Each row is a point on a landscape with many valleys, with its height.
A ball rolls from a point to the lowest of its 4 nearest points, and stops where none of them is lower. Distance is the straight distance between rows; heights are no part of it.
z_10: [-13  -7 -16   5 -16   1  -8  19 -10  -8  16   5   4   0 -20   1   4   0
  12 -25 -21 -17  -4   4  -7  -1  15 -17  -9  -9  -9 -15]  (h 47.0)
z_239: [  7  -8 -22 -12  -9   7   7 -32  -2  12  -5  14   0  -2  27 -16  -5 -16
   5 -20 -15  -5   4  27  -9 -33  -5   4  -2  12  17 -26]  (h 45.0)
z_391: [  5  11  21  -1  11   6   0  39  -6 -12   4  -5  -1   7 -19  -9 -10  -4
  10  17 -23 -33  -1  14 -37 -10  22  10 -29  11  -3  -9]  (h 35.2)
z_780: [ 18   0  24  10  15  -4  -3 -15  12   9  -9 -25   4  -1  -3   8  -9 -16
 -31  12 -23   6 -10 -14  16  14 -22   2 -12  -7   6  -3]  (h 47.5)
z_203: [ 20   3   5 -23   9  -7  10 -10   0   4 -15  36   1   1  29   3 -31  -3
  -4  10  65 -13  16  -5   4 -25  11  -3   3  20  -9  23]  (h 75.6)
z_366: [  1  -5 -10 -24 -12   2   2 -14 -20   8   1  23   9   5   7  -4   2   4
   9 -20  19 -13   9   5  -6 -23  12   5   7  -2  -4  10]  (h 68.3)
z_720: [ -1   2  20  21  15   1  -4   1   8  -1  10 -26  -8 -10  11 -13   5 -10
  -3   9 -17   9 -20  -3  13  16 -20  19  -7 -18  12  -5]  (h 15.1)
z_971: [ -2  13  10  -8   0   5 -10  18   7 -22  -2  -3  -9 -13 -15  -9  10  11
  15   5  -7   3  -7  12 -10   4   3   2   3  -6  -4   5]  (h 21.4)
z_18: [  4   0  -9   3  -4   2  -3 -14   3  12   3   4   9  -5  -6   1   8 -10
 -12   1   3   2  -7  -6   2  14 -10   2   9  -7   8  -5]  (h 42.6)
z_743: [ -9  -3 -27   0  -6   3   8 -13   1  11 -12  24 -13  -7  34 -10   4 -29
   7 -25 -26   3  10  27  -5 -20  -5  13   1   9  14 -39]  (h 32.7)
z_75: [-12  -9 -26  20  -3  10   3  -5   2   0  -7  -1  -5  -4  31  -5  13 -26
   5 -12 -31  -3 -12  14   7   0 -14  13 -13   1  12 -33]  (h 21.2)
z_911: [ 16  -3   7 -24   4   4   3  13   2   1  -6  13   7  25 -10  -1 -28   2
 -24  26  24 -31  27  -6  -6 -13  14  -7 -12  14 -11   2]  (h 62.4)
z_886: [ -2   4   1   1  -5  -7   0  28   2 -13   5  -4 -10   9 -29   7 -16   5
  -4  15  15 -26   5 -12  -4   9  21  -5  -8   5 -25  12]  (h 77.5)
z_17: [ -8  -6  -9   1 -15   0   3  -1  -4   2   9  12  -3   3  -2  -9   5   6
  10  -4  13  19   6   3  12   4   7  -9  11  -5 -12   6]  (h 67.1)
z_808: [  5  -5 -12   2  -3   8   7 -20   1   9 -11   9  10  -5  17  -1   1 -20
 -22  -2 -26  -1  -1  12   0  -1 -11   7 -10   5  12 -29]  (h 31.0)
z_917: [-16 -12 -26  -4 -17   8   0   6 -13  17   2   0   9  20  -4 -14  -2 -17
 -20 -29 -16   0   1 -15 -10 -27   6  -1   5   4   3 -26]  (h 67.8)
z_67: [ 10  25  41 -32  18   3   1   4  16 -26 -17   0  -2  -3   7   5   8   4
   5  24  27   5  17   8  -3   6   5  -9  17   7  -6  27]  (h 23.0)
z_6: [ 16  -9  11 -24   3  -6   3  16 -20  -4   0   8   7  -3 -13 -16  -1 -11
  10 -15 -15 -45  -1  17 -33 -24  33   3 -28  11 -11  -7]  (h 74.8)
z_624: [-20   2  -7  36 -18  15   5  30 -20 -12  20  -9  -5  11 -24  10 -14   5
   9  -6 -36 -15  -4   2 -20  -8   2  -1 -14   3 -13 -15]  (h 32.6)
z_893: [ 11  12  26 -11   9  -5   8  25  -8 -10 -10  -9   3  26 -33  -1 -19   4
 -17  39 -15 -32  25   9 -31  -3  23  -2 -16  12  -3   5]  (h 44.3)
z_187: [ 15   8  -1  -8  11   9  10 -32   1  34 -13   9  19  -9  16  -7  -8  -6
 -27   3   1  -5   1   0   4   2 -17  -5  10   4  18  -5]  (h 63.0)
z_228: [ -1 -14 -10  11  -2  -3  -6 -13   7  22   2  -2  18  -6   6   1   4  13
 -13   4  31   6   6 -27   7  10 -13   2  17   7   2   8]  (h 7.5)
z_470: [-16 -15 -22  -8 -17   7   7  -5 -23   8   4   7   8   0  -3 -10   5 -10
   1 -36   2  -7   1  -1 -15 -13   5  -1   0   0  11   1]  (h 45.6)
z_858: [ -8  -8   1  28   3 -11  -6   6   4  22   5 -20  18  16 -17  10 -11  13
 -22   6 -11   0   2 -22  13  25 -16  11   2 -14   3   5]  (h 45.1)
z_258: [ -4 -14 -13  10  23  14   5 -21  15  30  -8   9  11 -15  14  -3  18  12
  -3   9  24  13   9 -27   6  -1 -14  -2  25   0   4   4]  (h 57.7)
z_61: [  8  -3  -2 -18  -3 -10   7  -1  -3  10 -11  28   3   3  12  -6  -8   0
   7   1  47  -9   5  -9  12 -26  16  -6   8   3  -4  18]  (h 73.4)
z_607: [ 22  17  23   6  12  -3  -8   1  17 -11  -3 -24   5  12 -13   5  -6   4
 -16  16 -18  -5   4   3  -6  15  -3  12 -12  -6   7   6]  (h 28.5)
z_303: [  0  -7  13  14  24  -4 -15 -20  18  11   2 -17  -1 -19  15  -3  19  11
  -9   3   7  24  -7 -29  15  27 -16   8  15 -14  13  19]  (h 25.8)
z_423: [ -5   8   7  11  -6 -12  -6  26   2 -13  14 -15 -10  10 -24  14  -2  22
   8  15   4  10   6 -15  10  22   7  -2  11  -2  -8  10]  (h 39.1)
z_948: [-15   3  11   3 -10   0 -22  42  -6 -29  22  -9 -26  -3 -24  16   1  15
  21   6  -7  -2  -1   3  -7  12  14  -6  -9 -11 -13  21]  (h 33.9)
z_278: [-10 -10   0  13   4   6  -1  -9  13  -2   4 -13   1 -12  11   4  30   6
  13 -14  -7  29 -21 -12  23  32 -27  -8  13 -17   5  -3]  (h 43.9)
z_815: [-19 -11   2  29   8  -5   1   8   9   6  17 -38  -9   4   3   4  -3  -4
  -8   1 -35   1 -10 -14   7  19 -28 -12 -14 -10  -2 -19]  (h 35.6)
z_799: [-10  -8  -4  29 -11   1   4  13   6  -8  11 -17  -3  -5  -1   3   4 -15
   2  -7 -36  -8 -11  13 -10   5  -9   3 -21  -4  -4 -29]  (h 16.8)
z_647: [-13  -1   4  14  -9   5  -7  17  -8  -8   4  -8   0  10 -19  15   3   2
  -2  10  -7  -1  -7   2   1   5   2  -3  -5  -8 -10   8]  (h 34.4)
z_882: [ 18  17  25 -17   8  -1   7 -13   6 -22 -10 -10 -17  -8  10  -9  18  -3
  15   9 -14   7  -8  33   1   1  -5  -4  -1 -17  -6   1]  (h 18.5)
z_107: [-10  12  10  15   7 -10   1  -3  13 -28   6 -25 -39 -21  21   3  14  -1
  18  -9 -25  17 -26  17  11  21  -7  10  -6 -20  11 -20]  (h 11.6)
z_908: [ 23   9  -2 -13   9  12   9 -32   2  19  -5 -10  20   4   7   0  -8 -15
 -32  -5 -15  -9   9  11   0   3 -14  17  -2  -7   8 -11]  (h 48.0)
z_832: [ 17  19  35 -12  17 -12 -11   9  16 -24 -14 -19   4  12 -11   5 -11  -1
 -17  30  12   3  23  -7   1  18  -3  -1  -8  12   0  29]  (h 16.9)
z_751: [  6   1   4  -7  -5  -4   0  22   2  -6   2   6   5  -1 -19  -2   1  -2
   5  -4 -21 -15  -2  12  -9   5   7   4 -10   6  -2   1]  (h 12.3)
z_13: [ 10   3  -3 -25  10  -5  11 -20  -8   4 -18  20  -1   2   8   0  10  15
   9  11  26   2  -1   3  10 -10   6 -11  20  -7  -7  23]  (h 69.5)
z_21: [-17   5   4  -1  -7   2 -19  30 -17 -22  11   0 -12  -1  -9  13  15  11
  31 -16 -10  -2  -7  23  -5   1  11 -14 -15  -7 -10   5]  (h 31.4)
z_930: [ 17  11  -4   2   8   1  -4 -20   8  12   0 -14  17   5 -14  11 -11  -4
 -23   9  -5   0  -2   0   6  11 -15   7   4 -12   6   5]  (h 49.7)
z_615: [-13 -15 -23  -5  -5  19  10 -23   2  22  -3  15   8  -4  20  -9  31  -6
  -1 -12   5   2  -4  -7   2  -6 -18  -1  15   5  10 -13]  (h 68.7)
z_197: [ 23   6   4   5  23   6  12 -32  11   5 -20   6   9  -8  26  -4  18   0
  -7   6  -2  17  -3   6   5  -1 -23   2   4 -20  13 -14]  (h 0.8)
z_396: [ -8  -5  18  19   3  -7  -6  22  11  -5  12 -25 -17   4 -11   4  -2  12
  -8  10  -1  12  -5 -22  13  27 -13  -1   6 -19   3  10]  (h 36.2)
z_734: [ 14  20  13  -4   7  -5  -6  -1  13  -1 -12   0   9  10  -2  -3   7   4
  -8  19  31  14  13   8  -1  12  -1   0   9  -5  -1  18]  (h 35.7)
z_976: [  0 -15   3 -15  -1  -3   7  -3 -27 -18  -4  23  -9 -12   4  -3  11   1
  29 -40  14 -25  -2  22  -4 -33  21  -5   2  -9 -17  10]  (h 11.1)
z_837: [-17   1  11   2  -4   0 -11  32  -5 -15   6 -14  -2   7 -29   3  -1   4
  13   4 -17 -17  -4   6 -15  -5  28  -5 -14  11 -23   8]  (h 36.3)
z_880: [ -3  -5  -1   5   0   1  -9   5   6 -10  10  -4  -7  -9   1  14  20  23
  11   2  12  25  -2  -6  13  15  -1  -5  16 -11  -5  14]  (h 49.0)
z_301: [  2   8  -8  18  -3 -17  15  -4  15  -3 -17   4 -12 -10  17  -5   0 -11
   3   3 -38   0 -10  36  -4  -1   2  13 -13   4   7 -38]  (h 19.6)
z_741: [  6  17  17  11   3  -2   9   6   1 -30   9  -7 -16 -11   4 -12   7  -3
  25 -10 -20   2 -12  31  -8   0   1   7 -16  -8   3 -10]  (h 19.7)
z_974: [ -8  -9 -26   2 -15   4  -1   4   5  17  10  -1   6  12 -10   7  -3  -1
  -9   5  14   2   5 -21   4  12 -11  -2   3   0   1   9]  (h 47.6)
z_191: [  5   4   8   2  20  -6  -2 -19  18  10  -7   1   5 -13   8   2  23  13
   3   6  25  25   5  -9  16   4  -4  -9  29  -1  -3  13]  (h 59.8)
z_980: [-28 -13 -20   4  -7   8  24  -8  -6  -2   6  13  -3 -10  36  -5  27  -3
  31 -23  -4  19  -6  12   5  -6 -17 -15   3  -3   7 -19]  (h 1.0)
z_384: [ -6 -10  22  26  27  -2  -9 -17  14  11  16 -25  -4  -8   1   3  10  -4
 -20  15 -11  28  -2 -37  25  26 -19  10  12 -11  14  11]  (h 40.4)
z_9: [  3   1  -8 -14  -1  -3   4  -5 -29 -16   5  20   1  -3  -6 -14  -8 -13
  21 -24 -22 -15  -6  21 -11 -29  23   2 -21   5  -4 -13]  (h 69.0)
z_96: [ 10  11  23 -40  17  -2   2   2  -8 -18 -10  21   4   6  -8  -1  -4   0
  13   3  22 -12   4  16 -10 -18  15  -8  -1   1 -10  19]  (h 69.6)
z_552: [ 16  20  22  -1  24  -7  -1 -27  11  16 -11   1   6  -3   7   5  13  19
 -14  12  21  23   5  -7  14  16 -11   2  14   1  -2  15]  (h 40.2)
z_7: [-18   2   7  22  -8   3  -9  17  -8  -9  30 -19 -14   5  -2  18  -2  10
  -6   3 -32   1 -16   6   1  20  -4  -2 -11  -9   2 -14]  (h 18.7)
z_230: [ 37  19  30 -10  25  -4 -15 -11  12   1  -8 -24   0   3 -15   6 -14   8
 -38  36  -8  -6   8  -5  20   8  -1  15 -10  -6   8  19]  (h 48.6)
z_148: [-12  -5 -18   3 -21  -5  -2  11 -12   8   1   9   0  24 -12 -12 -27   6
 -20   2   8 -16  14 -16   2 -22  14  -9   1   7 -22   0]  (h 65.3)
z_977: [-12   7   2  17  -3   4 -11  25   0  -8  24 -14  -7   4 -13   7   3   3
  25  -8 -28  -1  -9   7  -9   5   7   2 -10  -8  -7 -11]  (h 23.8)
z_844: [ 22  20  12 -17   8  -1   7  -3  -2 -12 -11   5   5  -5  -5 -11 -13   1
  -7  14  11  -8  17  19  -3  10   7  -5 -13   1   0  14]  (h 41.6)
z_629: [ 28  19  24   3   4   1  -2   6   0 -14  -7  -7   2   5 -13  -7  -2  -3
 -14  16 -24 -27   4  21 -10   6  16  -6 -15  11   6   1]  (h 30.5)
z_434: [ -1  -8  -1   5 -11 -12   0  23  15 -18   2   8  -7   1 -18  19 -12  11
   6  18  30  13  -7 -26   5   8   5  -1   0   7 -17  16]  (h 49.3)
z_530: [ 15  15  29  -7  18 -11 -19  10  23 -17 -20 -17  -8  -2  -5  16   0  -5
  -6  26  43  15   7 -13   9  13  -8  10  11   1   1  33]  (h 24.3)
z_286: [ -5   1  -8  16 -11 -10   2   2  17  12  -4  -6   6  12 -12  19 -15   9
  -5  12  20  13  -3 -18   2  18  -1   4   9   7  -1   8]  (h 55.1)
z_830: [ -2  -2  11  26  35  -8 -14 -12  26   9   9 -21 -12 -13   7  10   4  17
   2   9  18  33   1 -43  24  25 -17   1  18  -8   7  23]  (h 41.7)
z_171: [  6 -12  -2 -13  -7   3   4  -1 -15  12  -5  14   9   9   5 -20 -21 -18
   0 -27 -23 -20  -3  27 -12 -44  18   0 -17  24  15 -14]  (h 40.7)
z_212: [  0  16  27   9   7  -7 -11  30  21 -13  -7 -14 -10  20 -22  22 -28  -3
 -21  32  17   0   7 -17   1  15   1   2   4  12 -15  20]  (h 27.4)
z_600: [ 21   6  -7   0 -10  -1   4  -6  -6   5  -6  11  11   6   1 -15 -15 -19
 -11   2 -36 -21  -6  29 -16 -16  12   9 -14  18  14 -29]  (h 22.7)
z_371: [  3  -4 -13  -6 -16  -8  -6  10  -5   7  -8   8   0  15 -19   2 -36  -5
 -18  12  31 -21  11 -12   1 -16  19   1   5  20 -10  10]  (h 57.3)
z_842: [  1   2  19  -3  11   6  -1  -1   6 -15  12 -23 -19  -9   7   2  16   6
   6  -6 -17  24 -19   0  18  17 -15   2   6 -17   5  12]  (h 11.7)
z_978: [-31 -11 -37  13 -18  16   5  -7  -2  12   4   2   0   3  22 -11   0 -23
   3 -37 -22   7  -4  -6   0 -10 -16   0  -7  10  17 -29]  (h 36.1)
z_351: [-15 -12 -25   2  -2  14   8 -15   4  35  -3   6  16  -6   9  -1  13  -2
 -10  -8  15   7   6 -37 -10   2 -17  -1  17  11  17  -9]  (h 56.1)
z_399: [  6  -3  -8   2   5   4  19 -22  -1 -11  -2  18 -10  -7  14  -6  23   2
  13  -5  -7  12 -17  10   5   6 -17 -15  17 -22   0 -11]  (h 55.8)
z_500: [  3  14  21  -3   9   1 -11   7   9 -29  -3 -23 -21 -11   3  -1   9  -1
  15  10 -20  12 -14  15  -3  13   4   8  -5  -7  -5  -1]  (h 17.0)
z_131: [ 11   5  -8  -6   2  10  17 -14  -2  -9  -9  16  -1  -2   7  -7  10 -14
  14 -14 -20   1 -16  33  -2  -3  -5   0  -3  -3   9 -17]  (h 43.0)
z_828: [  0 -15 -23   3  -8   0   2 -11   2   8   4  22  17  -7   1   1   4  30
  12   3  34   9   7 -20   2  -1   2  -5  20  -3   5  15]  (h 56.9)
z_556: [-17 -23 -27   8 -20  15   8  -2 -10  33  -2   5  15   6   7 -14   4   6
 -12 -19   9   7   8 -32  -4 -10  -5  -3  13  12   7 -11]  (h 62.9)
z_125: [  1   7  29  -3  17  -7   2 -17   5 -17   0 -14 -15 -19  13  -4   8 -12
   0   7 -16  20 -20   8  12   5 -14   3  -4 -30  22   8]  (h 9.2)
z_435: [  9  11  13  -3   0  -3   2   7   4 -22  -1   0  -4  -7  -8 -12 -13 -12
   7   9 -35 -25  -4  22 -14  -2  18  13 -21   1  -5  -8]  (h 26.1)
z_754: [ -2  -5 -28   4 -17   4  -2 -22   4  49  -9   6  16   4   9  -9 -12   2
 -33   5  30   3   6 -34  -2  -9  -8  15  24  15   9   7]  (h 60.6)
z_672: [  3  -6  -1  -5  15  -9   6 -16   6  11   1  -3  10  -9  15   4  17  -6
  -5   7 -13  12 -11  -7   9  19 -21   7   0 -16  15 -14]  (h 36.5)
z_544: [-20   3   2  18 -11   3  -6  12   7 -16  36 -27 -24 -17  10  10   7   6
  23 -12 -26  10 -18  14   5  21 -18  -5 -18  -7  -5 -27]  (h 14.8)
z_313: [  6   3  14  -4  -1 -20   2  -2  17   4 -10  24 -12   2   8   4 -15   9
  14   6  71   8   1 -20  -2 -15   6   3   9   9  -7  29]  (h 76.2)
z_816: [ -1  10  -3   6  -3  -3 -11  -6   4  -4  10   0   9  -2  -8   3   3  -4
  -6   0 -17  -5 -14  16  -2  14  -1  -1  -3  -2   0  -1]  (h 27.6)
z_321: [-14  -5 -21   1 -15   5   2  -1 -13  -9  27  -1  -1   1   4  -6  18   4
  32 -10  -8   3  -1  19  -3  -2   4  -6   1 -11  -4 -13]  (h 60.9)
z_626: [ -2  15  27 -17  11  -1  -4  40  -5 -36  -4 -12 -11 -12  -8  -8  14   2
  31  -4 -24 -10  -8  30 -28   3  15   6 -18  -4   2  -1]  (h 32.5)
z_452: [-14 -22 -29   4  -7   3   9 -25  -1  23  -3  16  14  -9  18   0  10  18
  -2  -1  32  14  11 -28  -2  -1  -7  -1  28   8   2   1]  (h 44.5)
z_456: [-20 -18 -26   0 -14  12  -8   2 -15   9  15   1   6   6 -14   7   4  -3
   7 -20   1   3  -5  -7  -4   2   1  -9  -4   5   4  -9]  (h 2.8)
z_898: [ -5  -5  -8 -26  -6  -1  -8  15 -21  -2   2  17  -3  12  -8  -7 -19 -11
   9 -28  20 -37  17   1  -1 -34  26  -2   3  10 -13   7]  (h 45.9)
z_229: [  7  -2 -15  21  -1  -8   8  -9  11   7  -9 -15   1  -4  17   6  -1 -22
 -13   7 -34 -11  -6  12   8   5  -1  12 -16  -3  22 -28]  (h 27.2)
z_794: [ 10  -1  -7 -20  -2   0   5   4 -21  10   5   4  13  20 -19 -16 -43  -2
 -20  -5  10 -16  13   7  -9 -19  17   5  -2  19  -1   5]  (h 42.2)
z_218: [ -5 -12 -15  14  -3   9   5   3  -6  -3  -6   5   1  -7   6 -14   4 -23
   7 -11 -31  -8  -5  31 -25  -5   1  17  -9  24  15 -35]  (h 12.4)
z_15: [ 14  -1 -11 -16 -10 -10   7   2   3  16  -7  20  11  14   5   1 -37 -13
 -17  10  48 -17   7 -30  -7 -18   3  -7  -9  18  -6  22]  (h 63.4)
z_985: [-13  -3   1  -3  -6  -2   1  17 -15 -14  25   9 -12   2 -10  -4   6   4
  37 -13   1   6  -2   5   6 -13  12 -15 -11 -15 -12   9]  (h 52.1)
z_109: [ 14  12   5 -30   1   9   2  -5  -4  -5 -12  14   0  -2   2  -8   8   2
  11  -3   8  -1  -2  22   0 -18  18  -9   3  -6  -4   3]  (h 51.8)
z_737: [-11  -6 -10 -11 -16  12  -1   8 -18 -14   8  11  -4  -5   8  -2   4   4
  32 -27  -9  -6  -3  16  -2 -13  15 -11  -2 -11  -8   1]  (h 58.4)
z_328: [ 14  18   8 -12   5  -7  -1  14   0   6 -10   8   8  22 -20   5 -23  -5
 -20  28  18 -10  18  -8 -12   6   1  -4  -5  16  -3  12]  (h 51.6)
z_566: [ 14   7 -13 -15 -10   7   9 -14 -13   7  -7  21   8  13   4  -1   9   3
   0 -10 -11 -11  -5   8  -4  -2   1   7   3  -4   3  -5]  (h 56.8)
z_687: [ 19   6   0 -27  -8  10  -8   8 -16   7 -10  22  12   5  -6 -14 -26 -10
 -11 -17   6 -31  14  11  -4 -36  26 -16  -3  17  -2   8]  (h 12.0)
z_66: [-13  -2  -2   2   7   2  -2  -4  -2   0   6  -4   5  -5   6   2  15   4
   7  -4   1  20 -15  -2   9  23 -12   1   7 -14  -1   6]  (h 30.6)
z_121: [ -2  -1   2  -1 -18  -6  -4  20 -13  -6  -3  19  -2  13 -20   4 -14   0
   3  -1  24   1   9 -13   1  -9  17  -5   1  10 -18  14]  (h 67.7)
z_188: [-11   9   5   2  -4   0  -9  11   1 -24  17 -19 -20 -22   1   8  10   3
  22  -7 -20  12 -16   6   6  13  -6  -5  -2 -22   2   3]  (h 14.9)
z_662: [ 10  -3  -4 -24  -9  -6  -8   5   2   3 -10  20   6   2  -8  -6 -11   7
  -9  10  23 -15  10   1   5 -14  15  -7   4   5  -5  11]  (h 67.0)
z_238: [ -5 -19 -15   5   4  14  14 -17  12  16   3   8  10 -17  21  -8  24   8
  13  -4  -2   9   0 -16   6  19 -22  -4  19  -9  -1   2]  (h 74.4)
z_284: [ 11  -5  13  10  39   0  18 -46  13  20 -19  -4   5 -24  22   8  18  15
  -5  11  25  25  -5 -20  13   5 -18  -5  22 -15   2  10]  (h 79.3)
z_400: [  7   2   1 -13  11   1  24 -38  -2  22 -12  11   1 -14  19   3  24   9
   1   3   8  10  -7   5  -1  -4 -15  -9  20 -15   2   0]  (h 46.3)
z_362: [-20 -11 -17  15   6  15   3  -8  13  27  12   2  15  -6   7   3  14   3
 -12   4   3   7   8 -32  12  24 -23   1  15  -1   3  -6]  (h 66.9)
z_28: [ 27  23  25  -8  20  -4 -13 -11  14 -14  -6 -12   2  -8   4   2   8  -1
 -13  11  -8  12  -5  11   5   9  -8  -3  -6  -9   4  -1]  (h 23.6)
z_405: [ -9 -13 -12   2 -22   6  -2  19 -24  -1   8   8  10  12 -26   1 -17  -6
  10 -11   7 -16   7  -8  -3 -23  24  -5  -8  16 -19  -1]  (h 68.4)
z_821: [-17 -13 -31  -3  -7   5  10 -14  -1  -1  15   3  -1   4   6  -2  21   3
  22 -20  -3  19   9   0   4   1 -13 -17   9  -1   3  -8]  (h 12.5)
z_531: [  1   8  14  14  10 -21  -5 -16  12 -23 -15 -11  -9 -18  32  -3  10  -5
   6   3 -20   4 -23  17  13   1  -6  13  -9 -15  12 -21]  (h 10.7)
z_354: [ 13   8   9  10   0  -5 -13  17  13  -7 -12   0   4  11 -17  21 -17   0
 -21  21  15  -8   4 -10   4  13  -4   6  10   3  -5  18]  (h 38.2)
z_182: [ 10  10   2   8   2  -3   0   8   1   2 -10 -12   9  11 -21   4 -15  -6
 -26  20 -22 -12  -2   0   5  16 -11   0  -1   1   2   2]  (h 36.4)
z_943: [  1   9  -8   9 -13   5   2   2  -8   5   3 -10  -1  14 -10   2 -10 -10
 -11  -8 -25  -7  -1   3  -8   0   8   4  -3   8   1 -10]  (h 32.9)
z_174: [ -7  11  22  12  10 -20 -15  12  23   0   8 -21 -17   7 -11  20   0   8
  -6   9  14  17  -3 -19  11  24  -2   8  12  -7   0  26]  (h 32.2)
z_831: [-23 -18 -18  12  -3  18  13 -14   7   2  12   7  -3  -8  26  -2  29  -7
  21 -16 -15  17  -9  -9   1   3 -17   1   6  -1   6 -19]  (h 58.2)
z_132: [ 14  -2 -11  -8  20   4  17 -51   0  36 -20  16  10 -18  30   2  10  16
  -7  11  29  14   7  -7   1   0 -11   1  31 -10   4  12]  (h 66.4)
z_699: [ 25  17  26 -20  16   8  -1 -13  -5  -6 -12   3   0  -1   0  -2  10   9
   1  13   9   1  -3  20  -6   9  -1  -4   3  -2  -4  -3]  (h 29.0)
z_814: [-26 -14 -18  20  -5  16  10  -4   2   7  15 -19   0   2   5  17  17   0
  -6 -12 -26   8  -7 -10   6  14 -22  -3  -9   1  12 -22]  (h 49.4)
z_491: [ -2 -22 -23  -3 -27  -5  -6  18  -1  11   0   6   9  15  -5   9 -32   7
  -5   6  39   1   3 -34   5 -15   6  -1   1  19  -4   6]  (h 62.8)
z_244: [-11  -7  -1  15  19  -9  -4 -13  20  32   7 -21  15  -6   6   6   3   4
 -36  11  -2  14   7 -24  14  28 -18  11  11  -9   7  -3]  (h 51.2)
z_910: [ -7   5   4   4   2   5 -13  30 -12 -10  -1  -4  -4  15 -28   1 -14   3
   3  14 -21 -28  10  -4 -21 -13  22   8 -15  -3 -27  -9]  (h 46.7)
z_16: [-15   8   0   5   7  -4   6 -10   4 -15   1 -13 -10 -22  25   5  32  -7
  13  -7 -20  23  -7   9   6  10 -19   2   2 -14   3 -13]  (h 13.5)
z_773: [-11  -1  -1  21 -12   0   5  24   7  -4  -5   2  -5  31 -26  18 -23  11
 -18  27  11   1  -1 -22  -3  -4   4  -7   2   1 -24  14]  (h 83.6)
z_960: [-13  14  17  11 -16   5 -12  28  -3 -40  13 -13 -18  -5   2   3   7  11
  32  -7 -27  11 -13  22  -8  22   6  -5 -20  -9   1  -3]  (h 18.8)
z_94: [-13   4  29   4 -11   1  -6  36  -8 -45  12  -9 -10 -10 -18   3  10   4
  34   9 -16 -10   1  15 -17   4  21   2  -8  -3  -7  12]  (h 26.2)
z_738: [  7  16  23 -13  23 -14  -7  -7  15 -15 -14  -4  -7  -5  -8  10   4  12
   1  11  32  21   2 -10   6   1  -2  -1  18  -8  -1  36]  (h 17.1)
z_479: [  9 -12  -6  -3   2   3   0  14 -20   2   7   8  -1  15 -14 -12 -15 -10
  -4 -15 -14 -35  12  20 -18 -36  20   4 -24  31   6  -5]  (h 54.7)
z_579: [-21 -19 -15 -15 -11   7  -1   8 -26 -10  17  16  -3  -9  -2  -8   1  -3
  19 -41  28   2   3 -10  12 -33  16 -10  -5  -2 -19  11]  (h 63.5)
z_47: [  7  -8 -11 -13 -12  -2   2 -12   4  40  -8   3  19  13  -3  -2 -15  -2
 -26  11  13   4   6  -8  -2  -1 -11   2   6  13   5  -4]  (h 67.9)
z_753: [ -2  -6 -29  -6 -13   4   0 -22  -4  29  -2  14  17   5   4 -11   9  -4
 -11  -4  24   4  12 -18   7   3  -1  -3  23  10   5   4]  (h 46.2)
z_879: [ 29  21  11  -9  13  -3   5 -12  10  27  -5   5  17   3  -1   4  -4   6
 -36  28  14   0  13  -2   8  16  -5   4   2   2  12   9]  (h 72.4)
z_117: [-13 -18 -16  -4 -28  12  -7   3 -17  -8  16  12  -9 -10 -14   6  -5  13
  22 -12  29  -1  -4 -12  12  -7   6 -10  -4  -3 -23   4]  (h 73.9)
z_216: [ -8  -8  -8 -11  -9   0  -7   3 -24   6   1   8   1  10  -4  -9 -15  -5
  -3 -26 -13 -10   3  10 -13 -32  16  -1   1  14  -7 -12]  (h 57.4)
z_32: [ 30   7   4 -14  -7   7   6 -13  -8  20 -17  13  16   9   9 -20 -23   0
 -28  18  23 -11  23  -2  -2  -8   7  -7  -3  23   4  11]  (h 73.7)
z_336: [  9  21  35 -26  14  -7  -7  13  -3 -32 -14 -22  -7  -4  -6  -4  -2   2
   2  23  -7  -7   6  13  -1  16   9   3   3   4   2  27]  (h 11.2)
z_98: [-24 -18 -25   3 -21   8 -13   7 -19  -2  22   7   1   0  -5  -2   1   0
  22 -39  -1  -6   7  -9   6 -21  11 -11 -10   9  -3  -2]  (h 46.4)
z_718: [  1  -5 -18  16 -20   5  -6   5 -17   3  -5   3   9   4 -17  -3 -13 -16
   8 -22 -33 -14  -3  15 -26 -22   7   6 -14   7   5 -24]  (h 27.9)
z_871: [ 28   0   2 -27  -2   0   6 -18  -1  21 -10  24  12   0  12  -1 -12   6
  -8   4  18  -8  16  15   6 -16   6  -6  11   6  -3   9]  (h 65.8)
z_72: [-20 -28 -20   9  24   4  12 -24   7  18   0  13   1 -11  21  12  24  27
  16  -3  30  16  -1 -35   2  14 -19  -4  30  -3   7   4]  (h 77.6)
z_112: [-16 -14  -6   4 -20   2  -3  26 -31   7   9  -2  -2  10 -16   3 -20  -6
   2 -46  -9 -23  13   6 -18 -42  24  -5 -16  18  -1 -11]  (h 65.4)
z_163: [ 13  -9  -2 -15   3   0   4  -1   3   9  -6  11  18  12   1  -3  -3   8
  -5   6  18   1  11  -4   7   1  -9   4   6   7   7  17]  (h 54.1)
z_226: [  4  14  26   9  32  -8  -6 -16  11  -6  -7 -20 -10  -9  -2  -2   8  10
   2  13   9  23   7   4  17  19 -14  -1   7 -14   7  25]  (h 1.9)
z_282: [-18  -6 -17  19  -3  -8  -3  -6  20 -13   8 -12 -21 -11  22   5  17 -14
   7  -5 -28  16 -12  25   5  11 -14   6 -12  -5   0 -33]  (h 14.7)
z_462: [  1 -10 -19   2 -16  -8   3   1 -10  17  -1  -1   5  22 -12  -4 -20  -3
 -21  -2  10   1   6 -23   3 -13   4   4   8  14   3   3]  (h 58.9)
z_415: [  6  -1  -9  -8 -20  -4   2  -2 -13  25 -10   8  20  11  -4  -5 -34   5
 -24  -6  50  -8   8 -14   0 -24   1   6   9  20   2   1]  (h 64.4)
z_955: [-22   4   6  27  -7  -2  -1  12  11 -20  14 -17 -20 -16  15  14  13 -15
   8  -7 -34  13 -21   4   0  14 -12   6 -16 -19   8 -32]  (h 12.8)
z_763: [  6   1  11  -7   8   0  11 -10  -7 -26 -13  21 -13 -13  12 -17  21   1
  25  -1  -9  -1  -6  34 -12 -15  21  -5  -6  -5 -10  -5]  (h 54.9)
z_890: [ 13   2  15  26   3 -30   3   9   8 -14  -7 -16 -17 -20  14  -6  -3 -28
  -3   9 -50  -4  -8  25   2   5   4  16 -35   3  18 -41]  (h 21.9)
z_568: [-17  -3   6 -11  -7  -9 -10  30   5 -12   4   3 -17   5  -9   7   7   1
  11  11  33   7   1 -13   6   2  16  -1   0   6 -18  23]  (h 61.1)

Call two points neighbours if one is among the 4 nearest of the other. Go from one point of each pair to the other, from neighbour to neighbour, staying as low as possible. Name the highest point that can't be avoided.
z_456, z_228: z_974
z_197, z_218: z_672
z_456, z_66: z_10
z_125, z_687: z_371
z_456, z_976: z_737
z_751, z_125: z_971
z_226, z_336: z_67

Where does a ball stop that starts at each point below?
z_109: z_125
z_977: z_125
z_131: z_125
z_908: z_125
z_61: z_226
z_328: z_336
z_871: z_226
